Each row is a point on a landscape with many valleys, with its height.
A ball rolls from a point to the lowest of its 5 nearest points, and stops where none of them is lower. Distance is the straight distance between rows; heights are no part of it.
(287): -0.10; -6.48; -0.96; -0.17; -1.25; -2.14; +2.64; +0.76; +0.20; -2.60; -1.46; +3.75; -0.54; -2.22; -0.35; +0.83; -3.21; +2.88; +2.64; -2.68  (h 4.37)
(272): +1.46; -8.25; -5.49; -1.46; +3.50; -3.62; -1.01; +0.66; +1.29; -0.39; +0.11; +2.21; -0.28; +0.10; -4.62; +1.17; -2.90; +4.05; +2.87; +0.34  (h 4.49)
(271): +0.42; -5.91; -3.84; -3.80; +6.04; -1.74; +0.12; +0.86; +2.89; +1.73; -1.00; +0.36; -3.23; +1.75; -0.92; +2.15; -0.17; +5.37; +2.67; -1.27  (h 3.71)
(44): +1.24; -1.16; +0.80; -0.98; +0.08; +0.37; -3.50; -4.98; -0.50; +0.16; +0.73; -2.22; -0.13; +1.99; +1.47; +2.06; +0.99; -0.03; +0.78; -1.02  (h 3.47)
(850): +2.32; -4.45; +1.24; -3.48; +1.65; -0.43; -2.80; -3.33; +2.82; -0.40; +0.40; -1.30; -1.60; +1.20; -0.27; +2.76; -0.30; +2.40; +2.16; +2.03  (h 3.99)
(3): -0.94; -0.79; -0.52; -1.47; +0.73; -1.64; +0.37; -1.15; +0.71; -1.38; -0.02; -0.40; -1.77; +2.37; +0.88; +3.22; +1.23; +3.16; +3.56; -0.30  (h 3.83)
(1161): -0.98; +0.30; +3.91; -0.68; -2.46; +1.67; -2.81; +2.00; -2.34; +2.95; +3.94; -2.63; +2.66; -1.18; +1.43; +2.26; -0.22; -1.16; -5.51; -2.98  (h 3.38)
(304): +0.17; -1.35; +0.67; -0.12; +2.09; -1.22; +2.04; -0.60; +0.44; -3.30; +2.29; +0.33; +0.21; +1.04; -0.06; +2.13; +0.05; -2.45; +2.16; -0.47  (h 3.76)
(479): -2.46; -3.05; +2.48; +1.55; -2.20; -3.87; -0.31; -2.66; +3.99; -3.00; +0.81; -0.90; +3.90; +2.92; -3.54; -2.72; -3.58; -0.21; -1.36; +5.69  (h 2.17)
(846): +0.53; +2.60; -0.55; +0.48; +2.58; +1.29; -0.28; +1.90; -2.08; +0.49; +2.39; -0.70; +1.43; -1.04; -1.59; +1.02; -0.86; -4.35; -2.87; +0.83  (h 3.25)
(1199): -3.18; +2.53; -2.73; +3.26; +0.32; -1.82; -1.27; +2.87; +0.64; -0.28; +1.22; -3.68; +1.46; +1.99; -2.59; -0.95; -1.38; -3.08; -0.61; +2.22  (h 3.41)
(540): +0.05; +0.74; -3.58; -2.32; +2.14; +1.37; -0.72; -2.84; +1.40; +2.68; -0.34; -0.98; +0.89; +0.89; +5.11; +2.09; +3.21; -0.01; -0.69; -1.53  (h 0.92)
(981): -1.79; -3.42; +0.55; +0.04; +0.12; -2.88; -0.65; -0.71; +1.25; -3.76; +0.02; -1.11; +1.32; +1.77; -3.75; +0.43; -2.76; -1.27; +2.41; +3.46  (h 2.23)
(292): +2.59; +0.75; -0.32; +0.63; -1.19; +2.17; +2.60; -1.15; -2.10; -0.87; -2.94; +4.59; -4.97; -3.03; +1.93; -3.87; +0.92; -0.63; +0.16; -2.60  (h 3.67)
(141): +2.05; +2.40; -1.15; +0.58; -0.50; +1.93; +1.17; -1.19; -2.09; +2.66; -0.85; +2.57; -3.12; -0.99; +2.50; +0.67; +2.84; -1.05; -0.74; -2.26  (h 3.56)
(25): +0.97; +3.96; -0.91; -0.55; +0.50; +0.72; +0.69; +4.00; -1.08; +3.12; +0.60; -0.38; +1.54; +1.08; +3.89; +0.98; +2.07; +0.45; -3.55; -2.64  (h 4.31)
(928): +0.03; +1.91; +1.82; +2.68; -1.62; -2.21; +5.56; +1.54; -0.53; +0.80; -1.85; +3.19; -0.75; -2.92; +0.52; -2.91; +1.69; +0.51; +2.79; -0.85  (h 6.32)
(404): -2.28; -0.51; +4.26; +0.04; -3.59; -0.57; -4.09; -2.44; +2.57; +2.04; +0.66; -2.99; +5.48; +1.47; -4.44; -1.35; -2.69; -3.63; -3.03; +3.12  (h 2.69)
(382): +2.44; +4.80; -0.94; +0.88; -0.85; +2.22; -1.12; +2.54; -2.15; +3.58; +5.52; -0.44; +2.94; -3.81; +2.54; +1.51; +1.41; -0.11; -6.34; -1.89  (h 3.28)
(377): -1.45; +1.57; +0.26; +0.33; +2.28; +3.14; +2.30; +3.69; +0.80; -2.82; -1.58; +5.78; -3.89; -2.27; +5.18; -3.03; +1.61; +1.74; -2.31; -2.93  (h 4.32)
(163): +2.01; -6.80; -1.53; -2.22; +0.31; -1.57; -1.38; -3.11; +1.74; -0.40; -3.57; +0.23; -2.75; +0.47; -0.50; +1.05; -2.19; +3.29; +3.88; -0.08  (h 3.40)
(1113): -0.69; +3.50; +0.08; +5.62; +0.88; -2.51; +3.96; +3.28; -0.80; -0.06; +1.34; +0.68; +1.89; -0.60; -1.27; -2.68; -1.52; -2.42; +1.32; +2.66  (h 4.03)
(613): -2.45; -0.52; +1.19; +1.57; -1.76; +1.24; -3.76; -0.86; +0.51; -2.00; +1.27; -2.20; +3.31; +0.82; -3.96; -1.55; -2.34; -3.48; -2.01; +0.95  (h 3.04)
(64): -0.65; -2.47; -0.89; +1.47; -1.14; -3.67; +0.91; -1.74; +0.09; +0.65; -2.94; -2.68; +1.16; +2.67; -0.96; -1.38; -0.56; +2.28; +4.31; +0.80  (h 2.75)
(226): -0.90; +1.37; +0.50; -0.61; -0.08; +1.18; +0.84; -1.41; -0.32; -0.81; +0.00; +1.09; -2.32; +0.39; +4.21; +1.13; +3.13; +0.19; -0.39; -2.24  (h 4.09)
(386): -1.34; +1.57; +2.69; +0.83; +0.22; +3.03; +0.12; +1.15; -1.85; +0.27; +4.36; -1.07; +2.17; +1.05; +1.72; +3.64; -0.79; -2.99; -1.97; -2.14  (h 3.35)
(299): -0.74; -4.06; -1.84; -0.09; -2.51; -0.45; +2.33; -1.76; -0.48; -1.21; -1.81; +4.09; -2.27; -2.22; -0.73; -1.19; -2.51; +2.75; +2.90; -3.39  (h 3.57)
(1117): +1.01; -2.25; -1.41; -1.79; +1.20; -0.09; -0.81; -2.84; +1.24; -0.54; +1.38; -0.72; -0.88; +1.75; -0.54; +4.57; +1.00; +0.30; +3.00; +1.24  (h 4.06)
(862): +1.12; +4.37; +3.21; +0.71; -4.53; +2.97; -0.71; -0.50; -3.79; +4.28; -1.19; -2.00; -0.12; -1.82; +0.96; -1.11; +1.81; +0.70; -2.04; -1.21  (h 3.36)
(1074): -2.95; -1.11; +5.23; +0.58; -3.74; -0.68; -2.17; -0.87; +1.76; -0.25; +3.04; -0.09; +4.17; +1.47; -3.37; -2.29; -2.58; -3.27; -0.47; +3.23  (h 2.65)
(526): +1.11; +1.39; -4.09; -1.34; +1.55; +1.05; -1.99; -0.92; +1.12; +3.91; +2.45; -1.79; +0.24; +2.98; +2.05; +2.57; +0.75; -1.02; -0.35; +0.47  (h 2.34)
(857): +0.16; -3.93; -4.52; -1.44; +4.80; -0.75; -4.68; +0.41; +3.58; -3.25; -3.71; -0.41; -2.64; +1.25; -4.61; -0.71; -0.81; +0.44; +2.49; +4.02  (h 2.16)
(670): +0.57; +2.45; +1.69; +0.81; +2.11; +4.10; +0.11; +1.31; -2.25; -1.75; +3.37; -0.43; +3.72; -2.19; +1.16; +1.88; -1.53; -4.03; -5.28; -1.58  (h 3.43)
(350): -0.20; +4.56; +2.15; +0.82; -2.43; +2.04; -2.82; +1.46; -3.34; +3.59; +0.36; -1.58; -1.29; +1.65; +2.53; -0.81; +2.15; +1.01; -4.08; -4.61  (h 3.62)
(656): -0.78; -3.12; -5.68; -1.11; +3.64; -0.52; +0.15; +1.47; +2.40; -0.60; +0.52; -0.45; -1.73; +3.13; -1.95; +2.51; -0.75; -2.23; +2.92; +1.71  (h 1.29)
(952): +0.10; +6.04; +3.83; +1.14; +0.48; +3.59; -0.59; +1.97; -2.36; -2.90; -4.11; +4.58; -3.03; -3.21; +1.03; -5.12; +1.42; -0.11; -1.54; +0.17  (h 4.48)
(660): +1.97; -0.69; -1.18; -2.05; -0.52; +1.55; -1.73; -3.99; -0.09; +0.46; +1.64; -1.96; -1.03; +1.42; +1.85; +3.55; -0.26; -1.32; -1.19; +1.92  (h 3.18)
(1072): -0.71; +0.68; +4.62; +1.08; -1.08; -0.58; +1.59; -2.52; +0.43; -1.25; +2.27; +2.11; +2.45; -1.78; -1.71; -1.64; -2.41; -5.50; -1.00; +2.98  (h 2.93)
(645): -0.23; -2.07; +0.35; -0.39; +3.07; +1.13; -5.26; -1.69; +2.05; -1.93; -4.51; -5.49; +1.06; +2.58; -4.61; -2.18; -1.51; -0.11; +0.59; +4.64  (h 2.60)
(559): -1.95; +0.18; -0.67; +0.20; -1.30; +0.15; -0.11; -2.14; -0.13; -1.14; -5.82; +2.65; -4.22; +1.45; +2.02; -3.50; +1.07; +2.69; +2.58; -2.19  (h 4.82)
(672): -0.97; -2.23; +3.40; +1.63; -3.13; -3.14; +1.49; -2.42; -0.04; -1.48; +2.26; -1.60; +0.73; +0.01; -2.51; -0.20; -1.09; -2.52; +2.39; +1.62  (h 2.94)
(332): +0.00; +2.12; -1.90; +0.14; +0.51; -0.81; -5.23; -1.53; +0.10; +1.42; +0.96; -3.51; +2.25; +2.87; -3.39; -0.36; -1.95; -1.83; +0.37; +2.04  (h 2.76)
(603): +1.54; +3.86; +4.87; +1.23; -2.21; +2.32; -0.46; +3.37; -3.91; +3.64; +2.51; -0.64; +2.96; -3.32; +1.98; +0.44; +3.05; +1.77; -5.17; -3.09  (h 3.37)
(444): -1.41; +0.75; -1.76; +2.09; +2.73; +0.22; +0.32; +0.50; +1.55; -4.60; +1.01; -0.59; -0.01; +0.17; -3.58; -0.84; -1.82; -4.10; +0.16; +1.86  (h 4.28)
(987): +0.49; +1.62; -0.16; +4.09; -3.41; -3.27; +1.13; -0.01; -1.08; +1.49; +1.00; -2.46; +3.22; +3.30; -1.60; -1.89; -0.59; -0.52; +1.35; +0.50  (h 2.39)
(808): -1.57; +0.29; +2.69; +1.37; -3.24; +0.64; -1.65; +0.52; -0.17; +1.92; +3.79; -3.55; +3.61; +0.43; -2.94; +1.49; -0.52; -3.14; -1.79; -0.80  (h 2.95)
(115): +1.34; -3.24; -2.06; -1.77; +3.09; +1.82; -0.12; -0.82; +2.40; -1.51; +1.48; +1.56; -2.21; +0.15; +1.39; +3.84; +0.89; -1.70; -0.71; +1.66  (h 3.72)
(945): +2.75; +3.71; +4.70; +4.44; -0.71; -2.57; +5.58; +1.88; -1.34; +1.19; +0.61; +0.99; +4.10; -1.62; -1.07; -2.18; +0.56; +0.69; +1.55; +2.27  (h 5.83)
(319): +1.74; +4.92; +3.08; +0.88; +2.28; +2.30; +3.30; +5.71; -4.18; +2.01; +2.40; -2.34; +5.77; -4.77; +0.57; +1.67; +2.26; +2.35; -5.34; -1.78  (h 3.44)
(14): -1.95; -5.92; +0.03; -0.31; -3.11; -3.54; +0.91; -1.01; +2.28; -2.41; -3.07; +0.94; -1.34; +0.06; -2.41; +0.70; -3.47; +6.36; +3.80; -0.49  (h 3.66)
(1033): -1.58; +0.56; +2.30; +3.69; +0.98; -2.20; +2.88; +0.72; +1.98; -3.87; +2.03; +1.11; +3.18; +1.27; -2.58; -2.96; -2.87; -3.05; -1.06; +2.13  (h 3.80)
(173): +0.07; +1.02; -3.30; -1.71; +0.58; +3.06; +1.32; +0.66; +2.87; +2.61; -3.08; +3.18; -3.04; +0.94; +5.10; -0.03; +4.01; +1.38; -0.69; -1.34  (h 2.97)
(969): -1.27; +2.49; +2.82; -0.79; -2.57; +4.15; -4.56; -2.13; -1.35; -2.23; -3.04; +1.18; -4.04; +1.62; +3.09; -3.64; +2.76; +0.69; -2.25; -1.20  (h 5.52)
(675): -0.10; -0.25; +2.56; -1.69; -3.55; +1.26; -3.57; -2.00; -1.87; +3.66; +3.19; -3.17; +3.89; +0.83; -0.09; +1.18; -0.32; -2.27; -1.31; -0.88  (h 3.23)
(710): -0.02; -3.43; -2.60; -0.15; -0.04; -2.91; +0.06; -2.02; -0.43; +0.35; -3.44; +0.23; -2.71; +0.34; -0.24; -0.77; -0.86; +3.30; +5.75; -1.60  (h 3.12)
(1209): +0.66; -1.09; -1.72; +1.11; +0.69; -0.26; +4.23; -0.25; +0.17; -1.90; +0.93; +3.05; -3.05; -0.69; +3.00; +2.03; +0.37; +0.06; +0.50; -2.48  (h 4.84)
(106): +0.10; -4.83; +0.11; -1.65; -0.44; -0.69; -3.25; -1.97; +5.32; -3.60; -2.65; +0.63; +0.62; +0.71; -5.93; -2.92; -4.24; +2.03; +2.27; +5.53  (h 2.22)
(555): +0.49; -0.50; -2.84; -0.81; +0.57; +0.34; +1.96; +1.28; -1.22; -0.44; -2.82; +4.20; -5.28; -1.35; +1.51; -1.22; +1.01; +3.13; +0.49; -4.23  (h 4.29)
(316): +0.03; -0.74; -3.26; -2.27; +2.43; -0.40; +1.11; -2.94; +1.77; +1.34; -3.91; -0.26; -2.35; +3.46; +4.35; +0.94; +3.23; +3.32; +2.12; -1.17  (h 2.40)
(625): -0.79; -5.99; -4.41; -2.16; +3.61; -1.25; +1.46; +2.81; +1.77; -2.28; +0.28; +3.30; -2.93; -0.79; -0.76; +3.34; +0.22; +4.69; +1.06; -1.33  (h 4.25)
(410): -0.69; +1.85; +3.83; +0.30; -2.51; +2.62; -1.05; +0.44; -2.27; -0.32; +4.13; -1.52; +2.13; -1.23; -0.77; +0.68; -1.59; -4.91; -3.16; +0.42  (h 3.21)
(154): +0.19; +1.57; -0.79; -0.21; -0.33; +0.20; -2.41; +4.34; -2.69; +3.41; +5.62; -3.65; +3.43; -0.69; +0.41; +1.51; -0.28; -1.13; -4.01; -1.47  (h 3.02)
(127): -0.47; +1.16; -3.64; -2.13; +0.81; +0.14; +1.35; +2.92; +1.75; +3.59; -1.23; +0.27; -2.59; +3.60; +3.44; +2.22; +2.13; +1.61; +2.14; -0.32  (h 3.63)
(855): -1.42; +2.45; -3.53; -0.07; +1.83; +0.37; -2.62; +2.07; +1.42; +0.85; +0.60; -3.67; +1.71; +4.39; -1.05; +2.35; -0.25; -2.26; +0.58; +1.91  (h 3.84)
(24): +0.66; +4.22; +1.30; +0.72; +1.87; +3.85; +0.86; +1.88; -0.90; -2.62; -2.19; +4.64; -3.96; -2.20; +2.33; -4.49; +2.72; +0.37; -2.09; +0.67  (h 4.38)
(23): +0.75; +4.57; -1.34; +1.56; +0.24; +1.33; +1.62; +2.96; +1.10; +2.50; +0.69; +1.44; -1.12; -1.26; +4.15; +1.57; +2.49; +0.09; -1.17; -0.69  (h 3.81)
(574): +1.53; -5.99; -3.17; -3.09; +1.19; -1.46; -0.29; -1.41; +0.81; -0.63; -0.77; +1.86; -1.26; -0.91; -0.71; +2.39; -0.36; +2.90; +1.40; -0.89  (h 4.07)
(867): +0.75; +4.99; -2.86; -1.26; -1.11; +2.94; -2.67; +2.10; +0.01; +4.24; -0.25; +0.51; +0.64; +0.81; +6.01; -1.36; +4.61; +1.80; -4.28; -1.12  (h 3.70)
(851): -0.14; +6.93; +3.40; +2.11; -1.09; +2.92; -2.37; +3.59; -3.28; -0.17; -3.22; +1.10; +0.05; -2.82; +0.45; -4.87; +3.39; +3.27; -3.66; -1.36  (h 4.04)
(898): -0.54; -2.31; -4.77; +0.18; +1.83; -3.17; +1.37; -0.71; +0.71; -0.91; +0.43; -0.52; -2.78; +0.49; -3.05; +0.44; -1.58; -0.79; +3.40; +2.32  (h 2.68)
(1162): -0.17; -2.34; -0.47; -2.37; +2.30; -0.94; -2.37; -1.60; +0.92; -2.81; -0.37; -1.51; -0.88; +1.26; -3.51; +0.95; -1.87; -2.82; +1.23; +2.22  (h 3.00)
(39): -1.24; +1.90; -2.04; +0.80; +2.01; -1.11; +4.96; +3.43; -0.17; -0.93; +0.49; +1.63; -1.50; -0.99; +1.39; +0.46; -0.53; -2.10; +2.80; -0.43  (h 4.05)
(1200): +1.87; +5.03; +3.73; -0.45; +0.87; +2.50; +3.06; +2.58; -4.47; +1.38; -2.13; +0.22; +6.15; -5.61; -0.78; -1.58; +2.65; +3.85; -3.96; -0.28  (h 3.50)
(260): -1.06; +5.05; -1.24; +1.92; -0.12; -0.13; -1.42; +4.54; -0.58; +1.79; +4.55; -4.23; +2.41; +1.07; -2.12; +1.50; -1.01; -1.40; -0.90; +0.13  (h 3.22)
(847): -0.27; -1.95; -2.88; -0.16; +1.21; -2.58; +4.05; +3.58; +1.94; +1.13; +0.58; +3.74; -3.55; -0.70; -0.30; -1.36; -0.81; +0.19; +3.92; -1.07  (h 5.34)
(724): -0.20; -0.66; -0.30; -1.56; +0.62; +1.87; -2.52; -3.56; +1.33; +0.96; +2.47; -3.40; +1.83; +1.15; +1.73; +3.62; +0.92; -1.15; -3.11; +0.49  (h 2.58)
(785): +0.03; +2.23; +1.48; +0.62; -1.51; +1.81; +2.58; +1.76; -1.81; -3.00; -4.05; +5.36; -4.95; -2.89; +0.32; -4.68; -1.11; +1.16; -0.30; -1.20  (h 4.02)
(839): +0.35; +1.44; -0.59; +0.35; +1.28; +3.34; +2.36; +0.81; +0.12; -0.65; +0.26; +2.80; -1.37; -1.39; +5.71; +0.97; +2.66; -0.30; -2.84; -1.72  (h 3.54)
(616): +2.87; -5.45; -1.09; -2.72; +3.60; -5.04; -1.62; -1.27; +1.52; -0.66; -3.07; -1.64; -0.95; +0.09; -4.02; -1.07; -2.98; +5.95; +4.13; +4.89  (h 2.54)
(822): +1.42; +0.28; -2.82; -1.44; +2.20; +1.00; -0.31; -4.13; -0.09; +1.97; -3.50; -0.11; -2.15; +0.67; +4.47; +1.17; +2.20; +1.21; +0.07; -1.16  (h 1.96)
(497): -0.28; +0.16; +0.13; +0.78; -1.77; -2.48; +2.29; -0.53; +0.34; -1.71; -0.88; +1.36; -1.03; +0.96; +0.86; +2.63; +1.11; +1.02; +3.40; -0.81  (h 4.95)
(1194): +1.56; +3.00; +2.21; +2.48; +0.99; -0.17; +4.49; +0.41; -1.59; -1.80; +1.58; +1.40; +0.30; -1.75; +1.06; +1.25; +0.07; -3.03; +1.45; -0.34  (h 2.63)
(1201): -3.15; -0.76; +0.03; +0.85; -1.45; -0.97; -2.03; -2.28; +3.22; -2.02; -1.63; -2.34; +2.74; +2.43; -5.37; -3.19; -2.74; -3.64; -1.63; +4.40  (h 2.73)
(836): -0.02; +1.97; -0.06; +1.76; -1.50; -0.93; -1.07; +1.42; -3.27; +2.18; +3.26; -2.32; +1.82; -0.34; -0.96; +0.52; +0.75; -1.46; +0.01; -0.53  (h 2.77)
(1104): +0.13; -2.28; +0.82; -1.14; -1.80; -0.02; +1.37; -2.72; -0.96; -1.53; -2.16; +0.66; -1.16; -1.87; +0.24; -0.40; -1.21; -0.15; +1.91; +0.24  (h 4.00)
(502): +2.21; +3.98; +1.47; +1.61; -2.89; -2.13; +0.39; +1.71; -1.98; +2.93; +1.97; -1.78; +3.87; -1.00; -1.78; -1.46; -0.50; -2.82; +0.03; +0.68  (h 2.61)
(13): -1.13; -7.11; -1.67; -0.09; -1.91; -4.03; +1.31; -0.59; +1.74; -3.33; -0.34; +2.25; +1.07; -1.35; -2.62; -0.14; -4.61; +4.02; +2.32; +1.23  (h 3.92)
(1188): -0.84; +0.56; +6.39; +0.26; -5.60; +0.34; -2.40; +0.60; -2.09; +4.90; +3.68; -1.75; +4.84; -0.63; -2.32; -1.08; -1.39; -2.62; -2.24; -1.14  (h 3.24)
(1086): -0.72; +0.47; +2.29; -0.80; +0.23; +2.18; +2.36; -1.02; -1.48; -0.43; +0.39; -0.42; +0.44; -2.08; +3.50; +2.45; +2.14; -3.44; -2.15; -3.13  (h 3.74)
(490): +1.13; +6.54; -0.83; -0.02; +2.64; +3.27; +4.23; +5.33; -0.40; +2.27; -0.55; +1.50; +1.09; -2.17; +4.75; +0.62; +3.37; -0.15; -3.09; +0.35  (h 4.08)
(539): -1.17; -0.02; +0.90; +0.92; -0.94; -1.51; -4.11; -2.17; +3.18; +0.87; -0.89; -3.37; +3.97; +2.74; -4.93; -3.10; -3.44; -1.36; -0.53; +6.40  (h 2.55)
(145): +1.19; -1.38; -0.82; -2.88; +0.36; +0.05; -0.98; -2.38; -1.40; +0.29; -2.52; -1.07; -1.81; +0.88; +2.26; -0.21; +1.48; +3.00; +3.52; -2.68  (h 2.66)
(197): -0.68; -1.36; +2.57; -0.64; -3.04; -0.83; -0.69; -4.46; +0.95; -0.05; -0.65; -1.65; -0.98; +0.85; +0.13; +1.21; +0.80; +0.77; +1.87; -0.45  (h 4.18)
(883): -0.57; -3.21; -1.90; +2.11; -0.56; -3.64; +0.26; -1.49; +2.77; -2.88; -0.42; -0.17; +0.91; +2.43; -5.16; -1.81; -2.61; +0.61; +2.33; +5.04  (h 0.94)
(546): +2.01; -3.56; -2.81; -2.72; +7.69; -0.85; -0.34; -0.58; +2.07; +1.92; -1.72; -1.87; +0.01; +0.88; +0.42; +0.87; +0.25; +4.18; +3.69; +2.87  (h 3.03)
(754): +0.99; -4.53; -2.40; -1.15; +4.55; -1.41; -1.63; -0.48; +4.11; -3.62; -1.14; -1.14; -2.97; +0.83; -3.51; +0.63; -1.47; +1.87; +3.63; +3.19  (h 1.25)
(940): +0.23; +0.03; +3.79; +1.49; -4.27; -1.88; -0.01; -1.03; -1.32; +1.35; +0.91; -2.53; +2.34; +0.35; -1.42; +0.23; -1.08; -1.28; +0.00; -0.77  (h 2.62)
(829): -0.13; +1.55; -0.50; +2.34; -0.71; -4.30; +2.96; -0.39; -1.27; -0.33; +1.81; +1.45; +0.66; -1.34; -1.10; -1.90; -1.37; -2.25; +1.99; +2.57  (h 0.15)
(664): -1.42; -2.80; +3.08; -2.46; -5.47; -0.24; +0.44; -4.61; +0.76; -0.54; -2.89; +0.77; -2.42; -1.16; -0.03; -1.19; +0.03; +0.93; +2.05; -0.45  (h 4.47)
(840): +2.07; +3.46; +2.35; +1.79; -0.14; +0.93; +2.85; +2.09; -3.96; +0.92; +1.32; -0.04; +0.80; -3.08; +0.89; -0.15; +0.73; -1.73; -0.14; -0.28  (h 2.78)
(209): +0.52; -0.74; +0.20; -0.75; -0.17; +1.17; -0.01; -0.02; -1.27; -1.58; -2.93; +4.28; -4.74; -3.36; +3.10; -2.83; -0.39; +2.54; -1.40; -2.28  (h 3.95)
(68): +0.05; +1.03; +7.31; +0.92; -2.17; +1.55; +0.92; -1.07; -4.05; +0.65; +2.57; -1.20; +2.57; -3.25; +0.52; +0.45; +0.12; -2.35; -1.99; +0.27  (h 3.01)
(1144): +0.57; +3.61; -3.02; -1.08; +0.39; +2.17; +0.58; -0.93; +1.50; +2.72; -1.77; +3.30; -2.31; -0.58; +5.16; -1.44; +5.25; +0.68; -3.29; -1.51  (h 3.39)
(726): -0.42; -4.64; -4.40; -1.50; +0.38; -1.15; +2.87; +2.88; +2.03; +1.63; -3.24; +4.21; -2.80; +0.43; +0.69; -0.29; -0.71; +3.34; +3.26; -2.89  (h 4.39)
(135): +0.65; -7.00; -1.19; -2.13; -0.74; -2.36; +1.47; -0.96; +1.04; -2.17; -0.48; +2.77; -2.38; -0.74; -2.07; +1.25; -2.90; +3.59; +2.14; -0.14  (h 3.79)
(528): -0.30; -1.99; +0.38; -2.59; -1.35; +1.41; -0.47; -4.35; +0.65; -1.08; -1.11; +0.51; -2.87; +0.03; +4.33; +2.50; +3.19; +1.20; -2.44; -3.63  (h 4.69)
(819): -0.02; +1.29; +4.85; +0.00; +0.29; +0.80; +3.02; -0.45; -1.50; -3.11; -1.28; +2.52; -1.90; -2.16; +2.31; -0.41; +1.53; -0.10; +0.04; -3.07  (h 4.01)
(22): -0.42; +3.44; +0.90; +2.74; +1.74; +1.27; +1.38; +3.13; -2.14; +0.08; +2.93; +0.32; +1.46; -1.79; +1.23; +1.43; +2.11; -1.96; -1.51; -1.25  (h 2.98)
(94): -1.28; +0.34; -1.86; +2.02; -0.31; -1.23; -3.63; +1.02; +1.80; -2.51; +0.96; -4.72; +3.13; +3.54; -5.14; -1.06; -2.40; -2.11; +0.78; +2.50  (h 3.19)
(748): +0.64; +4.62; -1.52; -0.58; +0.36; +3.54; -3.39; -0.50; -1.01; +1.94; -1.84; +0.44; -2.88; +1.44; +3.12; -2.33; +4.02; -0.50; -3.28; -2.50  (h 3.73)
(1023): -0.60; +1.83; -2.04; -2.09; +2.60; +1.57; -4.89; -1.30; +0.60; -0.23; +1.33; -4.81; +1.62; +2.40; -1.81; +1.93; -0.15; -2.18; -2.36; +0.78  (h 4.10)
(137): +1.37; +1.51; +4.82; +0.31; -5.03; +1.45; -1.52; +2.35; -4.67; +6.86; +1.29; -1.62; +3.25; -1.60; +0.61; -0.66; -0.37; +1.05; -5.16; -4.06  (h 3.31)
(927): -1.50; -1.42; -2.94; +0.61; +1.80; -1.06; +1.58; +2.25; +1.96; -3.50; +1.92; -0.12; -0.76; +1.22; -1.61; +1.42; -1.14; -1.58; +4.31; +1.20  (h 3.55)

Where does a ball stop that starts at each point below?
(141) => (540)
(850) => (540)
(350) => (829)
(260) => (829)
(154) => (829)
(319) => (829)

Two balls start at each pair of points below. Name the first point that both come to, or write none.
(952) / (748) => (1144)
(867) / (24) => (1144)
(287) / (209) => (822)
(846) / (410) => (987)
